Points on a hilly landscape, in no order, each with its height.
A climber steps from a point to the highest of its 3 nearest points, and stops where none of them is higher. Distance is the straight distance between rows; heights are no part of it.
Dezuf: [ 40  18  23   0  53 -18 -71 -25  31  -7]  h=3.2
golim: [  4  13   2  22  23 -12 -17 -14   9  15]  h=27.3
Zila: [ -7 -20  11 -19 -42  22  42  30   0  -3]  h=57.5
fulo: [  1 -27   1 -24 -50  35  55  27  -5  -7]  h=59.5
zovo: [ 15   3  13  12  18   0 -23  11  16   8]  h=37.9
Zug: [-18   4 -30  20  -4 -13  19 -21 -11   9]  h=20.6
vapi: [ 10  -5  30   6  -1  11 -10  31  18  -5]  h=66.5
ran: [-16  40 -42  21  57 -47  -8 -87 -20   6]  h=66.2
kur: [ 16 -12  41 -20  -8  18 -26  59  11 -19]  h=38.4
genon: [-48  -4 -48 -13 -39   6  48 -27 -44   5]  h=32.6
Pagel: [-33  12 -44  13   3 -25  18 -36 -28  10]  h=24.7
metop: [ 16 -15  34 -16 -19  23  -3  48   6 -17]  h=60.3
Barud: [ -1  25 -29  20  47 -34 -12 -56  -5  15]  h=72.3
viv: [ -6  29 -31  23  57 -39 -11 -72  -8  14]  h=67.6
sobe: [ -7 -21  -4  -8 -39  16  42  17   0   4]  h=54.0
buri: [  2 -22  19 -22 -40  35  43  36   3 -16]  h=57.0
vutog: [-12  -5 -13   5 -18  -3  29   2  -3   9]  h=56.6
sesad: [ 22 -23  47 -44 -36  48  22  77   9 -39]  h=30.8
suvu: [-29  32 -49  20  39 -27   7 -63 -35  11]  h=56.0
Gol: [ 15 -22  30 -34 -37  47  38  51   8 -17]  h=51.0
Narel: [-19 -11 -18  -9 -38  10  48  -2 -15   5]  h=46.3
lozuk: [ 4 -9 14 12  2 -1 -8 18 13  5]  h=45.2
Bepo: [-7  9 -6 18  7 -8  6 -4  2 10]  h=19.4
bal: [ 11 -16  44 -19 -17  20  -8  56  10 -22]  h=47.4
Vuzub: [ 20 -10  42 -13  13  -3 -56  49   9 -18]  h=49.1
lup: [  6 -17  18 -13 -31  29  31  35   6  -4]  h=53.1
nezo: [ 25  17   7  21  40 -15 -39 -27  19  13]  h=39.2
Reta: [-44  -1 -42   7 -23  -4  28 -24 -29   9]  h=33.8
Raged: [ 23   3  28   5  27  -3 -52  27  15  -4]  h=49.9
mev: [ 25  29   0  17  53 -23 -47 -47  26  12]  h=50.3
kivar: [ 22  -3  34   0   8   8 -42  36   6  -5]  h=50.5
bebup: [ 39  22  26   1  55 -17 -85 -20  33 -10]  h=3.0
tinab: [ 15  23 -14  24  45 -25 -24 -45  11  16]  h=63.5
tigu: [  6 -19  35 -16 -28  31  18  47   6 -11]  h=44.2
Ragat: [ 2 -7  3 13 -5 -3  5  7  6  7]  h=33.3
sem: [ 15 -17  43 -32 -27  39   2  73   6 -26]  h=38.3
kudo: [ 15  -6  35   3  -2   6 -26  35  13  -5]  h=53.6
desed: [ 33  14  29   0  38 -11 -73   3  32  -6]  h=45.1
Zesi: [-44  -6 -37  -3 -34  -7  38 -21 -27   3]  h=43.3
muvu: [  3 -19  20  -3 -22  19  12  37   9  -3]  h=43.0
difo: [-46 -24 -51 -39 -63  24  62 -21 -48   3]  h=25.6
buk: [-18 -12 -11   9 -33   5  36   6  -4   3]  h=45.8
piz: [-39 -11 -33  -8 -42  11  47 -12 -24  -7]  h=57.9
Ruv: [ 36   8  35 -10  25 -13 -78  25  16 -14]  h=49.2
Vafo: [-19  30 -39  17  42 -36  -9 -65 -19  12]  h=63.9
tuvug: [  7  12 -18  24  25 -24 -11 -32   1  19]  h=29.6
lebi: [-19  23 -44  18  26 -31   2 -47 -17  15]  h=69.1
Venat: [  5  16 -13  23  30 -17 -18 -32   8  17]  h=42.9
kir: [ 28  19  18  11  41 -12 -60 -12  27   3]  h=29.4
Begav: [-25 -23 -23 -18 -49  11  54  -4 -23  -4]  h=48.8
Zepo: [-10  10 -29  26  24 -20   6 -32  -6  16]  h=38.1
pemig: [-17 -25 -14 -27 -51  16  59   6 -14  -5]  h=46.0

For each start below, name the point where the climber stops.
Zug: lebi
nezo: Barud
ran: Barud
Bepo: vutog
kivar: vapi
Venat: Barud
Reta: piz
mev: Barud
Vuzub: vapi

Call two points neighbours if one is among the 3 nearest of the other. Go from one point of each pair to the other, from neighbour to neighbour, staying as high as possible. Name the lowest point that can't be avoided.
lebi, Zila: kir
metop, vutog: tigu
Zila, piz: Narel
Barud, lebi: Vafo
